Points on a hilly landscape, in no order, each with its height.
A climber steps from a point to whichever of its 2 nearest points has the largest rise for the distance, and stops where none of them is higher. Distance is the straight distance between rows; heights are no part of it.
K_912 height 630: [ 76 102  80 111  77 134 108 105 138  94  81  75 141 115 103 110 104  62
 107  89 117 114 127 100 123 119  96 107  99  73 100 104  94 103 110  56
 120 128 120  91 112  95 134  99 141  78 115 127  99  79 128  97  67  83
 107]
K_535 height 685: [112 116  57 102  81 139  83 105 126 109  65  93 131 134  86 119  91  67
 126 110  99 104 113 108 143 111  80 143  89  88 105 111  90  99 105  74
 117 136 129  95  75 105 126  93 136  72 106 120 108  68 120  82  72  82
 103]
K_278 height 570: [ 79  94 108 124 114 117  87  89 116  93 114  92 101 125 109 113 118  76
  97 118  86 100 114  93 160  91  96 119 104  63 101 131  88  91 120  89
  86  99  81  75 108  91 104  88  95  89  72 105 107  86 108 102  74 107
 101]
K_137 height 217: [116 109 126  77  98  99  79 116  92  94 100  92 128 105  93 105 106 100
 122  92 132  97  85 101  96 122  82 107 114 110 119  80  99 108 102  91
 104 112 114 118  86 109  86 104  92  88 110 130  90 114 103  92  76  86
 110]
K_724 height 800: [ 91 138 139 116 104  82  91 121 110  71 119  99 116  96  73 108 123  69
 100  85  94  93 117  55 154 108  89 109  89  87 106 118  75  99 107  76
  95 113  76 107  91 104  93 111 119 121 111 124 103 122  97 116 103 111
  83]
K_324 height 515: [ 90 119 109 103 120  99 141  98 106  87  99 103  84  82 100 103 116 121
  90 106  70  83 112  99  92 127  94  87 109  99 103 102  90 114 112  92
 117 111  88  85 106  83  68 117  99 108  86 108  90 109  89 117 131  89
 111]
K_98 height 203: [ 92 102 152  84 102 102  87 126  87  84 108 108 108  80  91 128 102 100
 123 102 130 120  69  88  79 117  98 106 119 110 107  64 115  88  85  96
  68  90  95 126 102  85  67 102  79 105 123 109  90 127 110  95  90  92
 115]
K_548 height 687: [117  69  81 134  91  86 105  82 110 135  95  87 104  98  98 105  83  81
  98 125  96  77 111  97 104 108  88  78  83  70 130 149  94  82 112 120
 109 124  89  98 102 120 132 131 123 132  90  87 107  86 108  80  82 104
  97]
K_715 height 638: [ 92 111 141 118 116 128 109 105  95  84  87 111 161  97 116 105 107  84
  94 105  99 107  99  91 116  63  82  89 133  87 117  98 109  97  90  73
  63  82  97  89  99 101  74  98  91  85 127 110  88 124 101 129  84  95
 101]
K_158 height 602: [129  93  78 111 111 129 131  81  95  98  77 128 108  88  94  88 108 130
  72 153  48  61 110 120 105  98  69 110 131  89 120 135 102 100  80 119
 118  90 113  89  87  89  89 128  99 116  96 103  93  85 110 100 105  92
 118]
K_692 height 707: [104  84  64  91  97  76 123  77  98 122 108 110  93 108 104  56  88 101
  85  63 119 118 117  83  48  75 139  54  79 127 105  94  99 102  90  89
 125  99 129 114  88 111 117 102  96 115  94  96  78  98  93 102 110 104
  53]
K_968 height 60: [ 78  88 108 105 106 100 115  87 111 105  97  99  76  89  95 109 115 131
  84 101  96  91 107 103  73  87 106  73 133 114  92  72  98 110  80  85
  78  86  99 110 104  84 107  69  88 141 108  83 104 101 100 134 125  90
 100]
K_99 height 619: [124  76  80  90  97  88  77  91  82 109 136 107  65  94 112  70  99 144
  66 110 103  85  69 109  44  85 100 110 114 115 101  93 106 136  90 149
 128  99 116 116 100 116 106  98  74 109  92  73  83  96  90 115 109 121
 101]
K_948 height 564: [ 64 120 112 102  66 100 111 121 113  76 113 114  99  71 100 114 125  82
 102 105  95  85  95 100 119 118  75 159 100  79  78  89  96 101  85  73
 103 109 120 101  97  87  92  93 130 102 133 111 113 107 112  89  99  75
 122]
K_855 height 543: [ 83 106 120 127 116 101 104  79 116  73 111 108 114 128  91 116 126 103
  70 111  89  85 125  84 141  86 114  86 120  93  86 124  68 102 101  55
  86 113  89  78  81  88 100  91  92 139  72 117  82 109 120 130 108 107
  78]
K_897 height 56: [104 105 114  81 111 105  82 101  81  87 129  95  73 102 105  71 104 106
 105  85 111 134  88  98 115 111 110 112  71 108 107  94 105  94 124 115
  69  74  68  99  90  86  77  98  58  56  81 107  96 117  87  78  96 116
  83]
K_947 height 359: [126 125  98  75  99  67 100 110  95 116  66 111  77 109  73 120  72 111
 117  74 103  98 121  90 115  99  93  75  85 122 102  71 106  96  78  91
 122  93  98 104  62 130  89  94 123 121 104 111 111 110  96  90 112 117
 103]
K_364 height 96: [129 109  80  87 107 111  73  90  79 117  64  95 100 113 109 108  85  90
 120  84  98 118  83 124  99 120  83 132  53 103 102  89 109  85 114 104
  86  77 122 100  77 105  94 110  96  34  83 102 137  94  88  65  87  98
 108]
K_163 height 683: [113 105 116 130 106  93  80 108  87  96 106 107 127  93 116  99 109  88
  93 107 103  93  99  81 116  68  74  99 111  94 108  88  96 110  96  99
  80  81 112 101  87 120  80 102  80 108 120  95  96 133  88 113  93 111
  90]
K_665 height 624: [ 88 103  61 110  71 132  70  98 120  94 105  81 112 103 100  71 114 104
 103 116 104  98  86 102 118 110 103 135  84  97  95 101 113  92 103 106
  95 103 125 102  94  81 112  85  80  64  98 114 111  84  97  82  70  93
  93]
K_40 height 668: [ 88  75  79 113  80  95 114  55 104 129 111 123  80 148  82 138 115  59
 102 101  74  94 119 115 117  95  97 138  69 102  61 127  81  57 102  91
  95 110 125  91  67 104 128 103 118 110  54  79 125  91 130  90  96  95
 115]
K_288 height 86: [108 105  87  81 117 109 118  87  96 111  66  95 106 109 127  94  76  93
 102  84  93 130  93 143  74 122  92 103  84 101  99  81  93 106 119 107
  93  91 113  98 124 103  89 118  94  48  92 105 118  89 106  78  73  93
 123]
K_790 height 738: [121 120 150 115 121  66  63 104  95 103 108 108 105 104  87 130  93  88
 106 109 116  85 101  72 117  80  82  88 125 110 127 107  99  98 100  99
  84  99  68 118  89 128  81 118 106 111 104  96 107 133 102 128  93 114
 102]
K_544 height 174: [ 92  91 123  67 110  84  72 114  95 115 116  78  53 107  83 129  87 136
 122  91 128 104  80 112  93 103 105  91 127 139 128  89 117  95 116 127
 116  98  42 106 111  92 104  85 110 119  87  85 113  82  90  92 125 106
 106]
K_195 height 674: [111 111 105  95 112 103  81 129  93  84 100  90 110  83  82  85 109 141
  88 121 114  68  96  75 112  92  84  92 154 111 124  95  91 114  84  97
 121 131  80 110 104  81  90  84  86 139 121 111  75  94  88 124 111 101
  78]
K_386 height 540: [ 88 106  97  98  55 108 111 134 110  88  90 113 124  52  86  99  91  90
  99 112 103  85  89 115 110 101  79 133 110  96  94  80 110  76  52  87
 103  98 133 116  94  70 107  83 114 119 160 105  99  99 100  79  99  64
 118]
K_273 height 341: [111 112 117  82  97  55  95 102  94 111 104 110  69  94  88 112  97 119
 111  79 100  94  97 101  83  98  97 111  89 125  87  64 110 116  92 106
 113  78 101 107  80 122  89 104 102 108 110 102 108 124  93  99 113 100
 113]
K_964 height 128: [113 110 109 104 101  67  76 116  64 109 121 106  94  96 141  95 108  79
 116  89 105 114  90  96  98  92 106 102  78  90  76  87 108  90 123 144
  99  71  91 106 122 127  98  99  76  63 100  78 121 106  77  83 130 117
  88]
K_357 height 253: [133 141 108  78 127  75 120 105  97  86  60  94 124  99  83 117  96  95
 121  80 109 113 121  92  98 144  98  67  79 112 109  79  79 133 116  85
 123 132  91 102  99 117  76 133 125  98 103 133  79 128 104 107 101 101
  97]
K_299 height 559: [ 93  94  92  80  83 115  97 129  99  58 130 106  93  93 117  67 107 110
  89 101 103 133  51  89  83 126 133 122 111 106  76  79 101  99  90 107
  77  96 114 103 112  67  86  82  48  68 124 119  72 113  95  89  78  97
  89]
K_281 height 470: [112 117  80  79  99 113  99 125  97 112  60 101  88  83 106 109 103 114
 106 105 101  77 107 112 104 101  98  80 141 110 109  99 115  87  96 112
 129 100 103  89 134  79 103  82 108 125 112 102 102  75  69  99 133  86
 118]
K_768 height 146: [ 85  61 111 121 100  71  69 101 109 139 123  74  88 125  97 146  81  58
 122  76 144 106 101  96 106  73 126  87  88 106 112  93 111  94 132 110
  76  98  89  91  89 125 144  71 109  88  83  72 121  78 100  89 113 119
  92]
K_922 height 489: [ 93 130 111  96  99  84 152 120  87  83 102 113  95  60 105 111 106 112
 107 108  71  86  89  96  72 109 100  98 108 117  80  79 100 108 102 112
 102 102  93  98 128  89  67 110  91 124 120 100  92 115  86 117 149  93
 114]
K_359 height 87: [123 104  82  70 104 138  78  96  89 123  81 103  77 114 109 101  84 130
 111  88  99 117  82 132  96  94  89 118  91 127 113  72 130  75  90 116
  96  67 115 112  80  87  82  91  76  61  92  89 123  79  86  70  86  97
 101]
K_89 height 672: [116  75  74  73 100 131  71  80 101 117 117 100  66 122 104  81 128 136
  87  90 107  92  57 111  44  96 118 134 126 115  99  87 114 120 100 150
 127 101 120 106  79  90 119  69  82 102  82  85 101  79  96 119  99 116
 106]
K_582 height 155: [ 80  75 110  97  91  55  68 118 119 129 116  70  75 115  90 133  81  94
 121  98 126  99 107  88 116  74 119  73 109 104 114 113 106  97 107  97
  95 108  56  96 119 108 142  78 125 133  96  75 117  90  95 102 127 107
  96]
K_126 height 548: [ 75  99  88  99  99 115 131  95 118  85  95 106  91  96 106  78 110  88
  79  90  79 110 119 114 116 114 105 102  95  78  73 124  92 103 111  85
 115  91 103  75 121  89  88 103 107  91  92 123  99  94  94  99 114  95
  99]
K_785 height 829: [152  93  58 102 102 103 114  79  83 115  58 115 119 115  99  94  92 109
  86 113 100  87 137 104 103  88  82  62 113 101  98  93  88 105  85  99
 127 111 137 102  68 142 105  97 118 151 105 117  76 103 105 107 103  95
  94]
K_332 height 185: [ 94  76 144  79  97  93  63 124  89  99 124  90  45 104  88 118  90 130
 124  98 137 114  56 108  94  91 103 117 128 126 123  70 131  83  87 116
  77  81  60 129 115  74  96  76  88 107 116  69 124 100 102  75 107 104
 107]
K_981 height 78: [ 79 102  96  66 115 110 153  70 106  95  86  82  92 109 117  97  92 105
  84  78  88 139  93 131  65 134 115  99  93 101  74  90  96 122 128  83
 100  84 101  97 118  78  82 121 108  54  82 111 104 100 114 107  82  94
 132]
K_722 height 684: [ 81  98 140 116 112  66  71 117 104  93 121  80 107  93  82 126  92 105
 105 109 128  83  95  65 108  82 100  69 126 103 141 115  95 114  93  92
  83 126  47 102 103 104  96  96 110 133 118  96  87 120 107 137 107 117
  81]
K_219 height 639: [ 96 134 154 112 113  85  79 112  81  77 102 102 135  94 102 141 123  70
 105  87 110 107 112  79 113 121  75 115 115  73  97  97  88 115 130  94
  89 124  82 128 126 112  85 136 140  83 101  97  98 130 120 116  79  85
 112]
K_563 height 115: [125 120 126 104 102  81  68 123  63  96  88 111 117  92 135 117  96  68
 128  80 107 132  89 112  81 111  91 112  87  90  92  71 122  76 120 130
  79  82 114 127 114 115  84 114  98  42 104  88 119 119  88  72  94  90
 111]
K_425 height 136: [ 67  80 102  94 106 120  75 101 115 108 103  65 121 127 107 111  99  74
 108  83 139 101 108  89 101  96 131  76 107 101 124 111 104 103 128  76
 103 115  98  64 139  95 145  62  99 110  82 115  90  74  99 102  91 101
  85]
K_302 height 491: [ 93 114 113  98 105  78 105 109  75  94  80 113  96  66  82 100  72 103
 106  79  88  99 101  76 103  63 100  67  89 120 104  84 112  87  77  85
  96  69  89  87 106 107  80  91 104 124 139  88 103 110  83 116 136 112
  83]
K_613 height 516: [ 88 116 116 102  83  95 116 108  96  83  95 114 120  55  70 101  86 100
 110 101 101  93  83  87  93  89  86  91  94 115  98  77 102  89  52  79
  97  86 108 108  81  97  82  92 108 131 157  98  92 112  94  98 110  86
 105]
K_614 height 63: [100 122 109  64 123 102 119 100  81  77 103 104  76 112 113  91 103  98
 108  70  87 136 103 102 106 128 102  95  85 115  87  99  93  90 120 109
  94  68  72  93 118  84  56 112  78  61  86 121 108 105  82 100 101 107
  94]
K_946 height 490: [ 73 102 121 113 120 125 165 113  93  79  67  99 138  71 123  98  72  99
  96 115  74 114  85 129  75 100  88  76 106  95 121 104  91 101 100  83
  79  86  98  89 120  78  67 130 101  75 118 100 102  96 112 115 114  84
 123]
K_418 height 741: [108  73  54  73  88 129  57 111 100 121 112  96  68 110 102  76  98 134
 107  92 101  95  61 116  80 101 120 144  98 113  86 106 127  97  96 143
 128 107 111  98  95  91 134  68  89  77  80  80 115  64  72  85 115 113
  99]
K_18 height 295: [130 114 107 104  99  57  97  89 109 107  77 104 114 106  76 122  80  66
 119  80  99 120 119  95 135 123  99  83  45  93 105  96  82 110 110  77
  93 107  96 111  64 133 117 119 139  85  91 104 119 113  95  87  80 112
 116]
K_669 height 601: [ 73  92 123 137 109 127  92  91 103  78 107 111 132 113 117  95 107  75
  82 114  88 106 110  82 146  51  98  89 120  63 116 129  97  78  95  77
  52  78  86  77  94  99  90  89  84  82 108  89  97  99 111 114  82 114
  92]
K_900 height 104: [118 104 113  95  92  93  61 116  81 117  82  92 103  97 113 135  86  93
 129  98 117 116  69 127  92 108  78 127  78 101 121  88 124  78  98 104
  64  87 109 128  65 104  93 119  95  45  93  87 116 121 104  68  72  82
 117]
K_217 height 159: [ 78  93  87 123  90 123  89 107 108 115  87  94 134 101 139 102 101  66
 104 100 109 113 107 112 105  73 114  78 104  83  93  96 124  89 115  87
  89  81 130  75 146 101 125  74  86  77 105  88 108  82  94 102  89  99
 103]
K_784 height 591: [ 73 108  83  92  78 138 103 106 120  68 112  84 108  96 113  56 118 108
  98 109  92 109  73 100 109 118 112 134 115  91  85 103 101 103 103 106
  94 100 109  97 123  66  85  99  71  69 108 116  88  96 110  96  68  93
 111]
K_932 height 686: [ 75  68  82 122  93 103 109  79 114 111 130  86  91 132  95  92 116  75
  91 104  92  94 113  98 107 121 112 125  70  72  65 139  75  93 123  97
 109 131  93  89 111  90 142 102 117 119  60 100 109  83 113  85  93  86
  85]
K_433 height 436: [128  90  91  99  98  87  86 105  83 126  86  93  68  93 104 117  81 118
 102 123  99  60  96 115  86  93  91  91 130 113 111 101 111  98  99 135
 124  94 102  97 114 127 110  94 108 131 102  85 114  80  79  97 130 101
 122]
K_146 height 563: [101  92 103 130 128  89 124  72 105  80 102 102  96 104  82 115 118 122
  68 122  75  57 128  90 104  88 104  64 117 111  87 113  80 114  95  69
 102 124  88  80  70  94  87 108  98 155  78  92  66 106 126 136 117 103
  86]
K_92 height 715: [ 96 121 140  93 107  85  69 134  95  70  94  82 112 104  85 120 108  58
 118  81 124 113 114  81 135 133 100 101  91  94 114 110 102  91 123 101
  90 114  72 118 117  97  95 127 118  90 106 118 100 114 100  91  95  98
  85]
K_376 height 561: [118 127  92  84 113 137 104  95  93  90  92 124 101  91 121  84 121 133
  91 129  56  75  90 118  89 104  84 134 133  97 113 109 111 109  88 119
 107  78 113  82 103  85  73 121  78  78  92 107  98  97 106 104  84  92
 124]
K_159 height 137: [ 94  83 105 122  95  66  60 115  84 130 129  90  77 117 124 118 100  75
 120  88 120 115  91  99  98  71 112 106  87  90  84  95 119  97 132 129
  88  77  75  95 107 135 127  76  95  78  84  64 125  91  76  90 128 121
  98]
K_834 height 148: [ 79  83  92 103 105 126 101  96 114 121  81  87 117 134 111 122 107  63
 116  75 121 112 120 101  93  83 125  90 103  95  84  83 104 101 117  74
  92  98 127  71 127 114 143  66 113  95  87 106 102  76 111 112  90  97
 106]
K_420 height 765: [119  94  67  91  98  91 129  68 109 104  84 123 104 105  86  68 100 107
  86  85 102 109 131  97  84  93  97  59  94 116  93 100  95 101  74  81
 126 103 127 103  59 120 101 105 105 129  87 118  83 107 102 109  98  96
  74]
K_161 height 382: [141 122  80  71 124 109 107  91  90 112  57 123  75 134  69 140  87 118
 119  96  86 101 142 101 114 103  83  79 112 127 102  97 101  89  92 103
 131  99 103  91  64 127  86  85 122 129  82 115 106  85  74  99 125  96
 114]
K_454 height 664: [116  89  89 103 110  59  80 100  86 107 141  99  73 100 115  82  84 128
  92  96 103  84  88  83  79  87 110  94  93  98  74 100  99 133 108 136
 124 103  83  99 115 139 107 111  74 110  87  90  90 108  85 115 127 131
  93]
K_344 height 408: [127  94  88  81 110 106 101  82  96 133  78  97  80 126  75 144  84 105
 111 120  89  85 116 117  93 108  90  97 111 111 121 117 105  90 104 115
 119  97  92  90  78 124 107  96 127 126  70  97 106  67  93  92 105  98
 125]
K_259 height 652: [100 101 101 105 106  73 143  76  97 102 106 112  92  80 100  75  73 117
  90  79  99  99 111  80  54  79 138  45  73 112 103 107 102 113  86  86
  95 106  93  94 106 104 100 116  96 114 102  86  75 112 116 108 125 120
  74]
K_306 height 642: [118  79  91 130  95 115 120  92 101 127  88  97 123  95 108 100  91 102
  88 144  88  68 118 124  94 106  73  88 112  82 129 137  99 100  91 107
 106 110 114  97 100 111 110 136 114 125 105 105 100  90 113 100  91  87
 109]
K_51 height 702: [105  82  87  96 103 107 110  63 120 134  77 114 100 147  78 135 104  84
 114  98  91 125 122 120 116  97  94 121  80 112  71 101  91  78  95  79
  87  99 129 105  49 113 121  82 121  83  76 103 107 102 117  92  87  86
 102]
K_173 height 65: [ 68  90  97  91 110 119 130  66 107  91 117  93  85 105  92  75 115 159
  76  90 104 106 106 108  34  90 122  68 134 120 114  82 102 111  73  96
  81 104  88 125  99  55 106  83  90 135  85  62  89  96 109 132  97  88
  78]
K_171 height 194: [ 74  77 141  90  85 109  72 143  92  83 124  96  85  76 107 102  94  99
 119 109 134 117  51 100  88 111 116 110 123  95 117  90 123  73  97 105
  67  97  82 114 124  72  89  91  71  94 135  83 107 111  94  87  89  91
 107]
K_208 height 168: [ 87  79  83 147  85 128 118  83 107 114  91 112 136  90 149  82 107  82
  84 117  97  94 119 120  88  78 113  82 120  62  87 115 109  85 105 103
  97  91 133  87 144  92 129 100 101  95 112  84  99  82 112 104  84  93
 108]
K_480 height 480: [112  75  99  87 103 122  86  92  95 112 127  73  99 110 116  97  92 103
 108  72 156 124  60 125  55  70 132 100 109 123 114  60 121 115 123 117
  84  92 122 106 108  96 109  77  62  54  99  98  95  86 107  98  89 117
  90]
K_241 height 80: [119  94  79  83 105 123  90  84 106 112  88 113  79 107  93  76  98 142
  86  83 108 125  94 117  84  72  90 106 102 137  96  61 123 101  73 108
  94  70 127 139  64  85  86  72  72  80 102  88 102  87 107  84  90  93
  88]
K_124 height 70: [ 60  84 111  81 104 100 116  65 104  98 113  92  76 124  82  69 105 141
  82  74 128 131 119  85  65  72 124  71  99 127 103  81  95 105  73  74
  89  91  97 130  92  76 117  68 100 117  84  87  95  84 111 103  94  90
  53]
K_445 height 724: [113 112  81 121  86  88 102 106 101  90 116  98 124  79 101  77 111  98
  78 116  97  63 103  83 113 113  80 115 115  80 102 117  81 134  99 110
 132 125 127  91 101 116 101 120  84 118 115 129  78 113 102 104  96 105
  94]
K_405 height 326: [ 90 106 116  85  88  62  85 118  94  93 122 103  61  88  87  90  97 107
 118  85 101 103  87  83 113 118 108 112  75 105  85 101 100  94 100 110
 113  89  72 108 109 102  96 115  91 103 105 105 106 115  86  73 121 105
 105]
K_809 height 786: [ 97 111  67 108  78 117 107  84 110  83 128 106 109  95 113  71 131 102
  75 127  76  70 100 105  95 115  86 153 107  69  75 120  81 134 103 116
 135 119 139  81 110  97 113 113  93  98  98 119  84  93 108 101  91  89
  99]
K_764 height 186: [ 72  75 114 120  69  90  75 136 105  99 133  92 104  70 117  83  96  94
  98 108 117  98  67  98 108  94  95 122  99  80  98 104 118  76  89 118
  66  99  91 110 104  87 104  81  85  87 132  71 109 117  82  77 106  97
 106]
K_999 height 164: [ 68  77 124  91 114  77  90 116 109 115 118  78  61 101 101 127  98 138
 125 111 112  95  92 111 101  90 114  85 130 107 105 106 108 110 113 110
  95 106  42  91 140  95 124  77 111 130  82  69 107  81  84 124 139 105
 112]
K_907 height 521: [111 122 110  94 111 143 128 110  87  80  68 111 121  71 124  84  92  99
  95 125  76  98  85 120  89 110  81 112 116  91 116 104 103  93  95 110
  92  84  94  95 139  72  65 128  90  72 112 107 103  98 102  90  83  87
 131]
K_400 height 234: [123 120 115  71 115  80 107 109  92  86  96  94 117  93  91  94  88 101
 102  74 114 110  99 102  77 129 103  75  89 127 110  77  85 128 115  96
 103 108  95 106 102 102  67 130  81  90  97 127  85 125 107  96  82 116
  97]
K_308 height 464: [ 73 113 109 100 105 117 158 109  79  69 113 109 114  50 117  86  94 104
  92 120  68 113  79 107  69  82 103  83 117 109  91  98 101  96  85  98
  74  68 106  87 125  72  70  99  90 100 131  85  84 101  98 133 132  97
 106]
K_239 height 592: [ 83 139 136 119  88  93 102 121  93  69 116 120 120  73 116 128 131  70
 103 111  93  78 105  77 114 126  60 160 113  59  88  96  89  99 109  82
 106 114  94 117 112  94  83 142 141 101 133  94 101 123 125 105  97  77
 121]
K_957 height 585: [ 87  85  93 142 123  88 152  78  97  81  98 121 106  72  98  94 108 129
  83 117  62  73 112  92  74  78 105  61 115 103  76  95  92 110  76  84
  92 107 110  87  95 108  77 116  92 139 101  77  72 111 111 140 137 105
  94]
K_24 height 730: [ 89  86  73 108  73 111 115  80 122 115 120  91 102 109  86  71 117 112
  74 115  88  73 110 101  97 132  95 134  94  82  91 134  83 104 105 106
 138 130 107 102  98  90 128 108 113 121  81 122  99  89 107  93  87  82
  94]
K_30 height 311: [104 103 109  92  93  67 101 104 109 103  96  89  84  90  91 109  85  77
 116  86 102 104 104  96 125 125 100  90  45  95 112 102 105  90 106  97
  93  93  74 107  83 111  95 112 113  86 104 104 125 105  96  69  93 108
 118]
K_329 height 457: [114 129 107 113 117  79 129 112  82  92  60 125 117  90  99 118  80  90
 103  78  91 102 134  78 103  93 105  49  91 107 110  89  92 104  89  79
 107  91 102  80 119 122  83 105 111 119 110 110  96 117  80 108 141 116
 105]
K_117 height 75: [ 82  86  83  86  92 116 133  70 114 116 106 106  80 109  97  64 106 120
  88  68 105 132 101 115  71  86 116  94  96 125  81  74 119  88  78  90
  84  76 117 116  81  82 106  80  91  84  90 100 107  94 102 101  98  89
  86]
K_291 height 71: [ 91 132 114  68 126 116 139  96  90  65  90 100 106 105 120 101 111  89
  97  88  73 143  97 107  87 128  94 108 102  96  64  89  87 108 121  83
  96  89  91 101 126  76  53 121 101  54  95 121 109 115 107 109  85  95
 112]
K_187 height 824: [144 100 104 124  96  80  80  83 109 107 115  91  86  98  76  67  78  91
  98 115  91  86 107  89 130 114 102  76  34  91 135 134  93 112  97 111
  94 113  83 111  57 119 101 131 102  92  73 100 114 104 105  73  70 126
  76]
K_793 height 614: [ 80  85 116 123 132  82 149  75  94  97  98 101  80  67 107  90  86 132
  88 106  75  99 100 100  67  73 129  54  89 105 103 100 106 104  88 100
  76  81  73  77 116  93  72 109  87 117  95  59  78 105 104 124 140 122
  92]
K_367 height 747: [120  66  77 116  93 109 100  77 111 132 105  82 103 123  84  85  88  75
 100 125 102  87 105  93 110 122  88 101  49  85 137 150  82  95 111 117
 111 131  97 118  65 120 117 138 118 100  62 112 111  84 114  70  60 101
  76]
K_236 height 511: [108 112  78  78  71 128 102 120 105 103  66 111 121  78  98  87  94  96
 101 110  93  87 101 121 106 111  86 112 121 110 103  94 117  84  84  97
 124  94 137  99 116  84  97  92 102  92 132 117 110  91  93  79  96  74
 119]
K_847 height 728: [ 96 118 125 107 114  97  70 136 102  74 113  93 117  86  75  94 109 104
  96 119 111  77  98  57 143  91  89  90 113 102 129 121  95 102  93  99
 102 123  56 103 109  93  84  94 103 144 116 112  85 112  84 127 118 112
  68]
K_333 height 746: [108 109  81  79  96 114 106  68 127 120  70 106  98 141  71 138  91  74
 115 119  77 121 120 116 147 109  77 141  77  93 110 120  66  88  97  73
 103 120 123 105  48 109 113 104 147  77  81 112 115  99 126  84  81  84
 114]
K_869 height 663: [113  93  75  92  77 100  91 114 101 104  99  83 112  84  79  90  98 125
  83 124 104  62 108  80 104 106  87  82 135 109 123 110  93 115  84 118
 140 131 113 112  90 107 108  89 106 143 106 116  87  85  96 106 100  96
  91]
K_945 height 582: [ 63 107  77  99 103 125 134  86 132  79  80 100 124 124 108  81 113  82
 100  72  91 128 121 111 104 114 114  98 102  88  70  96  86 111 108  52
 117 105 140  79 129  93 112  97 116  75  97 135  81  91 118 113  89  86
 109]
K_471 height 650: [ 79  76  86 122  83  81 102  78 108 126 141 106  79 142 100 134 120  60
  97  96  81  90 112  93 100 101 116 143  72  77  39 119  80  91 123 113
  92 110 113  85  83 121 148  80 112 111  61  82 115  95 121 105 118 104
 109]
K_646 height 178: [ 80  80  90 142  56 107 102 119 114 116 106  96 126  61 119  72 102  74
  88 125 101  83 101 113 104  93  91 114 100  64 109 114 115  81  87 119
  89 106 115  99 124  88 129  89  98  90 130  80 109  91  97  84  89  91
 106]
K_791 height 673: [110 105  64  89  81 138  43 120 105  99 103  98  88  98 107  88 124 125
 116 135  92  83  64 106 112  88 117 150 114  99  98 111 123  83  94 134
 116  94 109  94 119  77 110  80  86  81  91  94 112  77  75  94  89 103
 108]
K_751 height 760: [146  81  56 121 105 124 123  65  76 125  72 126 130 137 110  95 108  86
  88 105  97  77 125 118  80  92  92  98 100  94  74 103  87  96  98 108
 129 106 154  91  71 144 122 108  98 127  92 106  82  96 101 104  91 102
  96]
K_231 height 275: [134 139 118  85 125  76  96  92  84  98  57  91 125 110  80 126  97  81
 114  79 113 134 120  92 123 138 108  83  57  93 100  94  66 128 133  73
 111 121  80 107  97 123 106 140 151  92  99 116 112 125  97 104  75 107
 102]
K_569 height 519: [100  96  90  60  88 124  94 114 100  96 126  97  72 109 120  84 101 106
 103  72 116 138  56 120  49 105 145  99 115 130  94  60 123 106 110 116
  86  81 117 115 115  70  92  76  62  67 111 104  84  91 101  97  83  94
 104]
K_616 height 758: [124  90 103 111  94  74  78 100 109 100 123 101  78  79  83  58  78 124
  80 108  97  84  87  75 128  77 103  95  51 105 111 120 101 111  74 119
  96 107  62 114  61 110  92 107  81 116 110  89  95 116  96  87  92 135
  69]
K_85 height 712: [104  76  94 121  94  46  63 124  89  96 129 102  89  79  99  67  90 116
  83  93  95  89  95  72 125  74  99 110  70  95  73 102 100 116  91 132
 104  96  81 102  99 126 110  98  82 111 111  72  92 125  75 101 117 135
  77]
K_527 height 544: [ 76 105 100 109 118 103  93 100 117  71 124 103 101 121  96 110 120  93
  79 112  86  91 130  91 166  99 105 108 101  75  78 156  69  92 118  74
  99 120  66  70 115  89 111  83  96 130  63 112  79  88  97 116  99 111
  88]

Call two points neighbours if one is among the 2 nearest of the other. Go from one point of each pair to the other, from neighbour to neighbour, staying as high as possible. Name the lowest point that can't be avoided.
K_809 and K_790: K_869
K_418 and K_809: K_308
K_785 and K_790: K_855
K_187 and K_418: K_99
K_333 and K_809: K_471
K_847 and K_790: K_722

For each start below, name the point where the climber stops.
K_173: K_386
K_946: K_187
K_922: K_333
K_146: K_785
K_968: K_785
K_217: K_386
K_614: K_386
K_964: K_386
